Points, in no order, along strands that fork, close into loops and pass close to each other.
Two points are linked if the straight distance between their rows is under 168. Some points are linked to none.
z837: [ 33  22  39  29   5   7   3 -14  32 -31  55  11  46 -27  54  16  20 -47
  17  21   8 -28  23 -39  31 -11 -14  22   7  -2  -6  50  27   0 -12 -14
   6   8  38 -17 -18  12   6  16  62  14   4   4   7   8  -9 -39  -6]
z20: [-23  13  20 -12   0 -27  54  -3 -46  -9 -13 -19  38   1 -54 -11   4  14
 -16   5  28  13 -24  -6 -54   0   6 -25  47  15  33  16 -74  -7  15  38
 -20 -36 -18  29  56 -27  62 -17 -42 -64  10 -25  15  -7  49  27 -69]
z139: [-29 -64 -39 -44 -28 -14 -29 -47 -35  10  -9   4 -43  40   8   7   0  14
 -17 -18  15 -27  -2  16 -32 -16 -16  26  22 -23  42 -59 -15 -11  -2 -30
   3  66  49  27 -10 -24 -18  -8 -20 -10 -12  19 -10 -34  -1  -2 -11]
z956: [-53   9  38  46  15  26 -20 -31 -48 -58  17 -22  -9  -3  -2   5 -28  26
  10   9  -9  23 -43  10 -19 -25  66   3  22 -37  31 -39 -31  -7  26  -4
  42  46  20 -23 -39   2   9 -10 -40 -39 -14  -4 -12  50  51  21  15]
z858: [ 16  14  50  32   2   6 -20  21  28 -37 -35 -27  28  63  37 -30 -32 -66
 -17  30 -15   3  -6 -22  -1 -21  13  28  65  18 -42  28  10  32  37 -33
   0 -30  23  11 -25  -4   2  57 -11  18  46  17  11  24 -42 -21 -16]
z741: [  0 -49 -29 -26  -2  13 -29 -22   1  -2  41  10 -59  -6 -19  40  31  50
   4   2  -3 -44  29  30  20  29 -48 -39 -28 -28  23 -19 -33 -15 -30   8
  26   7  12 -19  29 -22 -33 -25  -6 -19 -51  32 -20   9  -6  -7  42]
z215: [  2   0 -14 -14 -31  18  -6  67  31  -9   0   2  12   4 -13 -29  -9   8
 -36  43 -13 -50 -19  -4  60  20  20  -5 -39 -11 -51  39  57 -16  -3   8
 -66 -55  12 -29 -16  52 -38  30  17  55  15   0 -12 -39 -29  -4  41]
z318: [-43  -5  30  32  13 -14   5 -39 -45 -41  43  -8  12 -15  34  34  -6  22
  31  39   8  21 -50 -13 -35 -33  29  47  20  11  81   3 -12 -22  35  21
  25  67  -1   1 -23 -19   3 -31  35 -17  19 -18 -59   7  43  33 -32]
z138: [ 10   6   0  20  37   0 -10  -6  53  24  22  30 -23 -16  37  34   6   5
  23 -17 -10 -25  28  18  20   2 -28 -35 -30 -14  -8   6  29  -4  -3 -11
  13   1  12 -16  -4 -11 -14 -29  51   6 -12  17   0   9 -16 -21  24]
z243: [-13  -1 -43  19  28 -21  25 -10  26  59   0  12 -63   0 -21  39  16  60
  42 -27  -1   2  15  21   2  20 -29 -24 -35  26   5 -20  23   1  14  29
  29  -2 -47  -5  45 -26 -13 -82  14 -12  -7  -8 -22 -13   8  19  18]
z289: [ -1  -8 -43  21  51 -36  38  -4  42  74 -24  53 -57  11  -1  -3 -21  35
  21 -12  -9  -9  32   9  -7   6 -16 -27 -64  19 -30 -32  42  -5  20 -11
  -9  10 -35  28  29  -6  -6 -40  30  38  19   9 -16 -18  -6  14   2]
z218: [-26  14 -47  18  -1   7  -5  25  12  27 -31   4  15  24  25   2  -4 -16
   9  -2   1  -2  -6  14  16 -21  25  34  26  33 -14 -22  63   0  19 -54
 -11  -6  14  24 -39  25 -20  23  10  60  17  11  -3 -52 -19  -4 -19]
z159: [-20 -35   0   0 -36  19 -35 -35  13  14   7 -27 -62  41 -20  14  -8  20
 -10 -49 -17 -17  -2  40  -5  25 -23   3  33 -38  -4 -24 -21  20  14  19
  -2   7  10 -22 -13 -29 -27 -18 -46 -28 -34  29  -8  26   5  -8  37]
z785: [-47  53  17  46  12 -23  22  -5  21 -33 -12 -65  -4   8 -49  35  34  37
  20  19  20  28  22 -17  -3  25  41  37  69  56 -14  22 -16  19  36  47
 -17 -82 -25   2 -18  18 -17  -1 -21 -19  14  -8 -57  -3 -28  43 -16]
z427: [ 14 -35  17 -13   0  17   4 -41   4   3   7  -1 -48  38  48  -9 -23  -6
  -4  -5 -13 -24 -28  11 -32  -7 -22 -22  -6 -37  14 -29   8   7  36  -8
  21  82  17 -14   0 -28  -8 -31  -3   8  37   7  20  13  36 -12  18]
z790: [ 31 -14   2 -38 -43  22 -12  18 -51 -11   2  11  46 -11 -14 -41   5 -39
 -53 -20  -4   4 -26 -20  14   1 -25   1 -23 -22   3 -13 -12   3 -39  -3
  13  10  32  -4   7  19  25  38 -65 -22 -25  13  21  -5  23 -27  -4]
z449: [-52 -27 -38   8  34 -18 -16 -25 -33 -12  22  -8 -38  27  29   9   6  43
  36  40  -2  15 -40  16 -34   1  22  27  -8 -21  33 -43  -7 -19  52 -11
  18  79   5   4  -8   9 -40 -46   3  11   8  10 -66 -29  39  24  24]
z688: [-11 -59 -31 -41  -3   3  -9 -33 -19  23 -13  36 -29   4  37  15   4  -9
 -13   2  13 -37   5  -6  -7 -21 -35  13  -8 -16  40 -36  12 -10 -15 -42
  25  79  40  37   4 -18 -20  -8  41  24  -4   3 -10 -50  -2 -25  -5]
z646: [-11  17 -34  23   3  -2  -3  -4 -14  13  17  -2  16 -45 -20  48  39  21
  34 -39  35  19  69  15  54   1  -4  33  25  48 -10 -14  13   6 -53 -12
  14 -60  16   2   7  -7 -14   4  14  12 -60 -15 -25 -13 -24 -21  15]
z787: [ 59 -20 -11 -30 -13  -1 -26   9  13   3  36  40   2 -57  16   9  22 -19
  10 -32   6 -50  49   8  51  -8 -56 -41 -44  -8 -19  -9  15  -3 -73  -4
  25 -28  32  -5  28 -42 -10  31  42 -23 -62 -20   1   8 -16 -53  38]
z368: [  5  25  30   5   0   9  21  34  -8  -1 -43  -9  46 -12 -11 -21  -4 -31
 -10 -18  -2  57   0 -13   8   3   3  -7  37  13  -1  11 -24  27 -26 -23
  27 -50 -18  12  12  21  52  33 -55   4  -2  12  11  24 -10  -6 -25]
z757: [ 45   2 -20 -41  -5  -9  36  43 -26  25 -38  24  18 -31 -20 -51 -19 -21
   4  20   3   1   0 -16 -16  -8  -4 -36 -25  12 -38  19  19  13 -23  15
 -24 -33 -39  21  35  15  50  10  -9  24  18 -39  36 -12 -13  32 -40]
z110: [-20 -35  20  -1   3 -21  20 -35 -17 -10  -1   1 -19  58   2  17 -41   5
  -1  30  25 -16 -25 -25 -50 -31 -23  43  22   9  49  -2  -6 -33  58  28
 -26  70   6  29  16 -23   2 -44  15 -34  55  -7 -17 -34  34  15 -63]
z699: [-32 -14  -5 -40  -1  -4  41  36 -33 -39 -14 -20  15   2 -25 -11   9  23
 -23  86  40  28  -8 -16 -21  19  37   2  -6 -22 -12  30 -31 -35  15  32
 -45 -46 -16  11  12  70   9  -2 -44  -4  46 -17 -15 -17  26  54 -19]
z81: [-17   9   7 -13  33   3  55  33 -18 -31  10   0  39 -17  -7   1  15  17
   7  88  29  26 -24 -20  -1   5  36  14 -25   4  14  27  -2 -37  17  -4
  -7  -1 -31   0   8  67   3   3   0  16  51 -12  -4 -29  29  27 -13]
z28: [-46  -5 -52   4  43 -25  15   4   5  18  -1  22 -26  31  21  -4  -2  23
  27  53   6   3 -17  -2 -13   1  25  36 -24  -3  -2 -14  27 -26  44 -21
  -9  46 -14   5 -17  40 -47 -28  24  43  37  11 -50 -56  16  23  14]
z452: [ 38 -37  -2 -27 -10 -17 -33  18  29  29  -4   4 -40   2 -45 -30 -28   1
  -3 -26 -23 -24  -3  33   8  26 -18 -33 -18 -36 -45   8  -8  18 -22  35
 -55 -30 -35 -19  10  -3 -13  21 -23 -10  -6  12  19  15 -38   5  23]
z523: [ -9  39  45  29  28  16  52 -20 -11 -16  25  -8  30 -35  -1  35  20  16
  35   8  23  17  -4 -29 -11  -4  -2   5  30  31  61  31 -12 -13   2  32
  29  11 -19 -10  15 -12  23 -16  22 -19  -1 -11  13  32   8  16 -27]
z926: [ 67  19  11   3  -6  18 -20   7  37   9 -11  14  21 -25  42 -20  13 -63
 -22 -45 -36  13  -4  -5  -1   3  -8 -51 -40 -19 -18  -1  17  33 -11  -6
  44   0  -2 -19 -31   5  32   6  16 -11 -11  -5  40  63  -8 -58  17]
z214: [-31  28   9  32  17  28  11  11 -25 -23  11 -13  59 -38   3  21  36  -9
  20 -13   0  60 -12   3  30  -8  41  28  18  20  46  -1   1  -6  -9 -22
  60  -5  -2  -5 -24  36  12  23 -20   5 -34   9 -17  24  16  -2  -4]
z196: [  8 -13 -45 -72 -22  -9  16  57 -53  27 -23  27  10 -34 -34 -36   1   2
  -5  -3  25   9  -7  17  18  10  19 -31 -39  -7 -11   7  -1  -7 -58  13
 -33 -42 -41   2  48  16  36   6 -52   3 -31 -34  24 -19   7  28   0]
z430: [ 69 -14 -22 -22 -17 -28  22   9  -2  20  10  35  20 -27  -8 -45 -15 -20
   3  24   0 -49  31 -30  -1 -20 -33 -16 -50  25 -35   2  45   8 -34  22
 -34 -13 -12  20  31  -7  30  37  36  23  22 -36  25 -45   0   7 -19]
z22: [ -9  48  61  22  38  17  40  54 -11 -29 -26 -28  41 -21  -3 -20   9   9
 -15  14  -9  55 -23  -3  -1  19  31 -20  17  12   7  28 -41   8  -4 -20
  34 -56 -29 -14  12  26  30  17 -36  -9   2   3  13  79 -13  16  -1]
z880: [-38  19  42  63   8  46 -19 -18  -5 -43  17 -35 -19   8 -14  17  -7  22
  12 -27 -21  19 -25  25   4  23  36  12  20 -21  16  -9 -23   4  29  12
  32   3   1 -45 -38  -7  -7 -25 -35 -42 -38  20 -12  71  21  13  51]
z592: [-19   4 -33   6 -14  -9  -1 -57 -25  -1  31 -10 -10 -28   0  62  17  26
  20 -15  51  -1  43  -2  17  -7 -28  60  39  30  33   0  -6  -7 -40   7
   4  -5  20  13  12 -30 -19 -19  32  -2 -43 -15 -35 -15 -22  -2 -17]
z77: [-12  33  31  28  19  11 -48  30  60 -24 -11 -38   3  62  60 -36 -33 -42
  -6  27 -30  -5 -25   8 -13  -8  46 -13  25  12 -35  31   3   7  65 -29
  -3   4   7 -22 -40 -22 -33  18  18  17  47   6  30  43 -42 -11  15]
z296: [-22 -28  36 -19 -19  -7  11 -48 -63 -15   3   0  22  23  -8  18 -16 -13
 -16 -13  18  15 -28 -33 -45 -44   9  19  12  -7  70 -25 -19 -33  23 -10
  -2  76  32  43  14 -30  15 -29  13 -43  21  -4  15   1  35   4 -70]
z502: [-32  -7 -35 -23  -1 -36   8   2  27  13   0 -42 -35  -5 -72  22   1  63
  -5  54  22  -7  44  -8  12  15  31  17 -23   6 -55  17   7 -17  10  38
 -77 -42 -25  -7 -11  38 -37 -12  -4  10   8 -13 -37 -42  -5  41  28]
z517: [  1  39  49  21  40   9  28 -28  10 -19  48  26  41 -48  37  27  39   0
  40  25  21  -2   8 -31  13  -3  -1   0 -27  -2  43  42  -1 -25 -13  13
  19  26 -10 -23   9   4   0 -21  70   9   8  -6   5   8  24   4   3]
z160: [ 55  41  19  28   4  -2  -5  62  56 -20  17 -11  25  -5  -6 -43   1 -33
 -17  35 -24 -20  24 -37  16   8   1 -27 -33   5 -55  61  19  12   7  13
 -25 -64  -3 -27   5  22  16  20  41  18  18 -11  18  28 -48 -17  -3]
z378: [-45  26  21  41  14  18 -29  17  46  -6  -9 -38 -37  57  32  -1 -33   4
  14  -4 -37  16 -48  43 -33   0  43 -15  33   1  -8  -7   4   3  73 -23
  17  17 -15 -26 -35 -32 -41 -33 -11   4  29   8  16  40 -25  13  22]
z789: [ 11 -33 -59 -13  19  -3 -11  38  43  54 -16  67 -26 -33  36 -23  -4   0
 -13 -16 -18 -39  25  39  50  -9 -29 -50 -64  -4 -25 -44  54  -3 -17 -48
  28 -22   4  14  11 -14 -26  10  50  35  -7  14 -12 -46  -9 -25  37]
z161: [ 12 -34  -5   0 -11   6 -45   3  52  24 -15 -20 -47  27  -7  -8 -16   6
  -2 -37 -27 -24   3  39   8  33 -22 -27  19 -28 -43  -2   6  19  -1   3
 -26  -8  14 -26 -33 -26 -33  17 -12  -1  -8  34   6  12 -37 -33  53]
z637: [ -7   6  68  18 -30  11 -34   7  12 -47 -36 -34  24  67  11  -5 -33 -39
 -15  -1 -13  36  -5  -1   3  -8  21  49  86   0 -21  10 -38  36  21 -27
 -17 -31  38  -6 -37  -8  -2  65 -46   8  30  25 -19  -6  -8 -16  15]
z895: [ 24  33   8  59  13 -15  17  24  90  23   3  -8 -36  20 -35   4 -39  -2
  10 -25 -15 -26  38  -3  -7  -7   5 -17   2  54 -40  43  40  22  35  13
 -41 -62 -17  15  -7 -24   5  -4  50  23  19   2  19  22 -45  20 -24]
z308: [-21  -9 -30   6  23  11   3 -17 -14  39   2  -2 -25  -8  -6  34  22  46
  13 -39  -9  24  -1  26  -4  14 -11 -20 -23 -17  43 -44 -12 -16  -4   3
  53  50 -27   2  18 -13  -4 -63 -14 -17 -34   3 -11  12  28  20  -2]
z524: [ 64 -57 -35 -55 -20 -18 -37  17   0  31   5  25 -25 -23 -15 -60 -15 -26
 -20 -38 -25 -47  -4  33  25  14 -37 -26 -58 -43 -37 -32   6  15 -66  20
  -1 -17 -32   3  35 -30  -7  35 -30 -27 -24   4  21  -7 -33 -16  27]
z950: [ 62  28  37  46   1 -12  12  15  67  -8   4  -8   2  24  -9 -27 -33 -34
   3  21 -23 -41  17 -44 -19  -8 -19 -10  16  35 -48  53  25  38  26  19
 -47 -40  -8   4  -5  -3  14  22  42   4  36   4  29  32 -48   7 -33]
z377: [-17  50  13  -5  23  10  79  33 -22 -24  16  -3  61 -45 -10   5  47 -15
   8  67  24   2   5 -47   4  -3  25 -14 -16  32   4  35  25 -10 -21  -9
  11 -40 -16  -9  34  44  39  26  18  38  28 -17   0 -20  14   1 -26]
z780: [-18  49  14  15  45  -3  55  39 -10  10 -34 -15  10 -26 -39 -11   2  38
  11  16   9  43 -27   4 -33  21  22 -27  22  29  14  33 -25  -3  14  29
  11 -73 -61  -5  27   6  28 -26 -22 -20  10 -30  29  51  -1  33 -23]
z117: [ 16 -36 -12 -68 -23 -35   9  -4 -40  -4   9   6 -14  21 -45 -34   0  23
 -32  31  25 -23 -16   0 -32   5 -13 -22 -45 -28  16  -9 -39 -33   1  30
 -61  33  -6  14  49  12  33 -14 -35 -38  14   7  23 -32  23  38 -32]
z277: [-10  25  26  -6  -3   3  35 -46 -41  10   0   8  21 -26 -15  36   6  10
  11 -35  27  10   0 -33 -15  -9 -18  -6   9  25  76  16  -9  -8  -8  28
  15  39 -17   5  45 -52  36 -35  37 -34 -25 -30  34  18  24   6 -43]
z501: [-42  40  26  53  15  23 -25  -2  34 -29  19 -29 -22  21  39  23   7   6
  33 -30 -20  23 -24  45  -2   6  44  15  39  -1  14   7   9   8  37 -16
  29   7  13 -41 -63 -29 -38 -24   2  -7 -29  12 -18  54 -25  -2  33]
z15: [ 43  36  11  -2  -1  16 -17  28  33   2  14  39  59 -17  71 -43  22 -68
 -31  27 -35  -7 -30  -4  16   5  -2 -38 -69 -43  -1   3  47   8   3 -12
  42  -9   9 -34 -35  27   2 -14  36  16   7   6  28   7  11 -45  37]
z65: [ 66 -11  -7 -62   9 -19   1  -6 -29  25   9  46   3 -22  12 -27  11  -6
   1   9 -23 -28   3 -30 -16   8 -47 -60 -89  -5   4 -13  -5  -7 -41  18
  10  56 -11   3  73 -20  34  -2  30 -12 -16 -20  40  -9  12  -9   6]
z357: [ -7   2  35  -6  20  18  15 -76 -20 -28  60  25 -13 -19  40  46  38  17
  13  21   7 -19   1 -24   6   6 -33   7 -41 -43  62  21 -28 -28 -17  12
  33  63  21 -26  27 -28  -7 -47  66 -14 -26  -5 -19   5  16   5  19]
z839: [ 26 -14 -19 -36  30 -12  27   0 -11  34  -9  27 -32  11 -10 -20 -25  16
   1  13   1 -15 -10  -6 -24  15 -28 -39 -60  -5  11   1  -8 -20  14  26
 -20  44 -36   7  50   0  25 -37   4  -7  24   2  25  -9  23  19 -10]
z819: [-18 -29 -29 -34  -7 -28  16  15   4  -2 -36 -20 -25  31 -37  -2 -23  23
 -23  62  19   4   0  -3 -22   1  17  16   3 -16 -28  13 -16 -24  29  32
 -72 -17 -18  23 -13  52 -11   0 -23   7  55  -7 -16 -38   2  43 -22]
z107: [-22   4   9  25   0   5 -15   3  -8 -15  -1 -28   0  24 -12  21 -17  13
  15  13  12  19 -16   5 -22   9  21  33  60   5  10  -3 -12 -15  29   7
  -4   9 -11   6 -28  16  -9   5 -28 -13  20  11 -12  11   9  21 -21]
z89: [ 43   6  30   1  -4  32 -15  12 -17 -20  19  26  49 -14  46 -45  -3 -59
 -40  36 -38   6 -36 -14 -29 -16   1 -25 -49 -57  -9 -10   4   2   6   0
  49  52  20 -28 -17  24  15   3   2   2  25 -25  46  33  49 -24  10]
z281: [  0 -17 -70  10  20 -26   6  13  24  76 -26  33 -35 -16  -7   3 -10  22
   5 -32  -6  -7  46  36  26 -13 -19  -2 -32  39 -30 -60  47  -8 -15 -38
   5  -6 -18  43  -2  -9 -19 -17  25  47  -4  -9 -16 -40 -17   2  -1]
z428: [-22  12  -3 -34 -22 -14  21  17 -42 -24  -6 -16  27 -23 -58 -12  25  14
 -14  19  27  29  27   6  12  37  32  -5   7  -6 -20  38 -58  19 -24  32
 -45 -85 -28  -9  41  32  40  28 -65  -4 -27  -8 -15 -10  31  16  15]
z580: [-27  57 -33  46  28 -30  18  25  35  29   5 -20  -9 -19 -25  31  35  47
  40   1  14  27  44   7  13   5  53  13 -16  61 -21  -4  43  -4   8 -18
   0 -38 -30   6 -15  28 -31 -39  29  36   3 -18 -30 -16 -24  24 -12]
z781: [ 62 -36  -5 -25 -29 -12 -17 -36  -1  43 -12  33   6 -37  11  -4 -12 -50
  -6 -61  -6 -24  24 -17   4 -28 -47 -12  -6  16  -4 -26  23  28 -49  -9
  12  25  11  36   2 -46  27  24  18 -13 -17 -18  44   5 -13 -35 -31]
z999: [-15   9   1  11 -31  18 -37   6  16 -21 -53 -31   5  56  30  -7 -20 -28
   6 -42 -11  40  -7  24  11 -11  27  49  71  12 -21 -19   1  37  22 -47
  -7 -10  40   0 -62 -16 -30  51 -47  22  -1  22   6 -16 -35 -33  31]
z758: [ 11  35   3  32   1 -25  13  27  46  21  -7 -10  -1 -12 -64   9 -16   5
  31 -30  -4  14  53   2  21  -2  15 -10  24  60 -51  25  12  41 -17  13
 -51 -90 -18   9  10 -18  10  25   7  20 -13   2  10  20 -40   1  -8]
z925: [ -5 -31  10 -13 -33  10 -41  -6  -4  -8  -6 -20 -29  21 -46 -24 -16  23
 -42 -39 -20   4  -1  29  20  33  -1 -10  11 -57 -12 -12 -63   7 -10   0
 -27  -5   0 -31  -9  15   4  12 -82 -32 -47  29   2  22  20  -4  41]
z458: [-31 -26  13   4 -11   2  10 -29 -59  -4 -24  -4  45  14   7  16 -13 -21
  -3 -32  14  51 -23 -20 -31 -49  29  30  45  16  50 -32  -7 -13   7 -32
  33  47  19  54 -36 -12  18  11 -10  -6  22 -12  -1   1  27  -6 -81]
z298: [ 21 -33  22 -34 -55  20 -33 -18 -33 -18 -15  -3   9  31  22 -54 -19 -48
 -45 -36 -10  -8 -28  -5 -20 -10  -4  17  22 -26  -9 -36 -22   6 -10 -26
   2  39  59   2 -30  -4  16  50 -59 -16   9   1  15  -4  31 -39   4]
z399: [-18  40   4   1  10 -24  46   5 -19  11 -22 -18  15 -13 -61  10  12  15
  17   8  30  24  15  -4 -21  22  16 -14  50  43  -3  28 -39  25  -2  42
 -20 -78 -41   5  44  -9  39  -3 -33 -13   0 -17   9   3  14  15 -30]
z996: [-40   7 -55  28  20 -27 -12  -6   8  29  -1   1 -25  14  34  27  17  21
  40   1  13   6   4  10   2 -19  15  46  15  29   4 -32  42  -8   8 -51
  24  25   7  24 -45  19 -53 -25  41  43  -4  -4 -58 -57 -21  13  -2]
z556: [  6  10  21  -9  -7  23  13 -59 -30   9  -1  20  25 -42  28  46  16 -17
  -6 -50  13  26   7 -31  -6 -22 -12   9   1   5  57   0  -1   0 -39 -14
  37  51  20  24  12 -33  12  -7  42   1 -25 -26  28  20   4 -27 -44]
z602: [ 12 -38   5 -13  -9  41   8 -65   7  -8  42  26 -74  -5  17  37  33  35
  -4  -7 -13 -34   3  18   8   6 -41 -26 -16 -54  35   4 -20  -7 -10  10
  54  26  38 -33  34 -67 -19 -57  28 -17 -46  19 -16  19  18  -8  27]
z520: [ 20  31  44  12   2  25  -7  51  22 -51  33  -9  44   2  12 -28   7 -35
 -14  63 -23  -5 -17 -22  19  12   9  -4  -7 -13 -33  52   1  -3  21  -6
  -2 -25   2 -40   0  43  -7  16   9  12  31   8  18  34 -18  -8  15]
z617: [ 27  10  -5 -24 -19   9  -6  24 -26   8  -5  15  34 -38 -28  -7   9 -20
   3 -32   5  11   8   1  32   7 -18 -15 -15  12 -10   2 -23   9 -45  -1
   0 -22 -16  -2  31   8  26  33 -37  -1 -45   4  28   8  13 -15   7]
z193: [-16  22 -21  16  11 -20  16   3  14  25  15 -12 -22 -14 -38  45  18  61
  30   5  21   1  34   3   6  27   4   3 -14  27 -15  -1   5  -9   1  27
 -17 -27 -35 -10   7  17 -20 -33  13   0  -8  -7 -13 -13  -3  24  10]
z90: [-26   5  -8  14   2  14  -4  16 -16  10 -50  -3  36  17  36   0 -21 -50
  11 -17  -7  50 -25  13 -12 -47  36  35  57  30  14 -17  29   5  32 -57
  45   6   7  50 -55   6   3  37 -24  33  28  11   9  -5  -5 -13 -49]
z71: [ -7  -7 -32  17 -15  16 -42  -3  57  23 -45 -28 -29  43  36  -6 -20 -15
  12 -55 -18  -9  14  43   1  -5  12   9  54  16 -38 -18  35  31  25 -44
 -17  -6  35   3 -58 -32 -36  23  -3  24   0  27   3  -5 -65 -39  21]
z662: [-48  32  41  37  12  -1 -16  -1 -11 -63 -17 -55  18  21 -43  12  16  29
 -14  18  -3  49  16  -5  10  25  40  51  71   5  -2  17 -68  27  25  36
 -15 -77 -15  -2  -8  34   8  23 -52 -29  -1  18 -64  13   1  36  17]
z693: [ 28 -10  16 -18 -29  21 -31  61  15 -32  16 -10  14   9  -8 -49  -2  -8
 -41  57 -26 -28 -27 -10  24  31 -21 -15 -37 -47 -47  43   8 -15  -3  35
 -59 -20   0 -59  -6  57 -27  28   9  15  21   3   4   2 -26  -4  58]
z177: [ 14 -12 -35  -4 -25  16  -8  36   9  13  -7  12  22   3   7 -15 -15 -16
 -22  18   0 -41  -7   9  42   0 -14  14  -6  11 -27   1  50  -2 -11 -15
 -30 -24  15   4 -15  36 -23  40   3  34  17  13   2 -47 -13 -15  10]
z101: [ 49 -55 -37 -34  -8 -28   6  -1  -7  22  -6  53  -9  -2  19 -56 -21 -20
 -29  25  -2 -77  10 -35   2  -9 -52   0 -67   6 -18 -13  50 -18 -24   7
 -19  47   4  19  18   5  -5  29  39  17  26 -13   3 -68  -5  -1  -6]
z958: [ 49 -42  -4 -30 -44   1 -31 -45   1   9 -26  13 -26   6  21 -19 -14 -53
 -31 -74  -7 -24  -3   8 -16 -15 -25   9  22 -15 -16 -39  -2  31 -37 -16
   8  34  38  11 -26 -34  14  27 -29 -10 -12   4  31  15   1 -48   0]
z717: [-22 -18 -37 -28   5  18   2  -1 -58  40 -21   9  29 -17  -6  11  15   6
 -16 -40   5  37 -18   9  -4 -18   9 -17 -36 -11  46 -48  -4 -27 -17 -35
  35  51  -7  40  12  14  13 -10 -17  -1 -24  -5  21 -14  35   2 -28]
z324: [ 29 -40 -17 -23  -9   0   0 -27  19  13  13  57 -23 -10  46  -8  -5 -20
 -18  18   4 -87  26 -29  14 -17 -58   9 -27  -2   5 -13  32 -13 -32 -19
  15  43  42  24  12 -18 -24  13  72  22   3  -2 -16 -60 -12 -37  12]
z558: [ 76  24   1 -13  19  -9  -1  13  20  42  -4  35  14 -42  20  -3  -3 -21
  24 -28 -32   6   5  -9 -10   1 -33 -80 -60  -7 -17  -1   8  21 -33  19
  31  14 -32  -1  30 -22  45 -12  33 -12 -12 -18  53  26   3 -13   0]
z747: [-40  19  19 -10 -20  -8  -2 -25 -22 -56  20 -37  17   9 -61   4  21  33
 -22  13  12  16  21   4  13  44  20  22  40  -5  -9  37 -85  10   9  65
 -51 -50  -7  -8  20  31  16  16 -64 -45 -22  15 -36  -8  23  26  22]
z590: [-69   3   0  36  15 -25 -27 -33 -25 -57  46 -18 -27   2  55  22  -6  29
  53  38  -7  13 -49  16 -38 -24  23  37  20 -10  37  -9  -1  -5  31 -15
  24  71  25 -13 -53 -14 -34 -24  17   5   5  -1 -51  -6  38  37  30]
z236: [-11  -7  15   4 -16  27 -24  30 -15 -16 -23 -18   3  31 -25 -30 -29   2
 -36  -1 -12  41 -29  22  -5  14  20  -1  29 -43 -21  -3 -47 -11   9  -9
 -13  -6  -9 -12 -14  34   8  13 -64 -13   5  13   4  36  11  14  20]
z729: [-22 -48 -35 -66 -24 -40 -25 -20 -50  16   5  11 -12  14 -42   5  25  44
 -37  -6  26 -14  -9  16 -18  -5 -17  10 -22 -24  35 -56 -22 -31  -8   0
 -23  44  27  42  38   0  15 -19 -24 -41 -17  25   5 -44  14  18 -23]
z192: [-25  -5   7  34 -27  13 -16 -43  13   0   4 -35 -41  49   1  41 -17   5
  10 -25   9 -13  -5  11 -14  -4 -27  54  72 -12  12  -2  -1   8  37  24
 -13  19  13 -13 -26 -35 -35 -14 -17 -24  -4   9 -22   4  -6   7  -3]
z37: [ 36   2  32   2 -16  34  -2 -53   3 -11  30  16  29 -34  68  28  16 -63
 -10 -20  11 -10  -7 -37  11 -26 -24   9   1 -17  13  22  13   7 -35 -20
  38  39  38  -6 -21 -18   8   4  58   4  -9 -15  20  16  -2 -48  -9]
z981: [  4  44  10  38  11   3  -3  24  27 -14  14 -21  22 -26 -28  25  29  12
  33 -44   5  31  48  17  54  20  11   6  17  42 -16  34  -5  22 -31   0
  -8 -71  -1 -26  -1   5   3  18  -4   4 -38  16  -6  23 -32 -21  16]

A tip is a point with one link. Name the tips that can be reached along the links from each point below, in the order of the rows.
z15 -> z20, z785, z89, z781
z523 -> z741
z107 -> z956, z524
z950 -> z318, z110, z592
z502 -> z789, z377, z580, z717

A piece is all that can be reached along the links. How many separate loops has the piece of each point below (a circle has one, a figure eight two, a Y none), and how many tips (points with one link)?
z101 -> loops 0, tips 4
z452 -> loops 1, tips 2
z243 -> loops 0, tips 4
z981 -> loops 0, tips 3
z602 -> loops 1, tips 1

A fork is a point with three links, a tip a point with one. Leave the first point through the second and follow the links. Name the first fork or tip that comes.
z65, z839 -> z617
z324, z688 -> z89
z592, z646 -> z218
z956, z880 -> z161
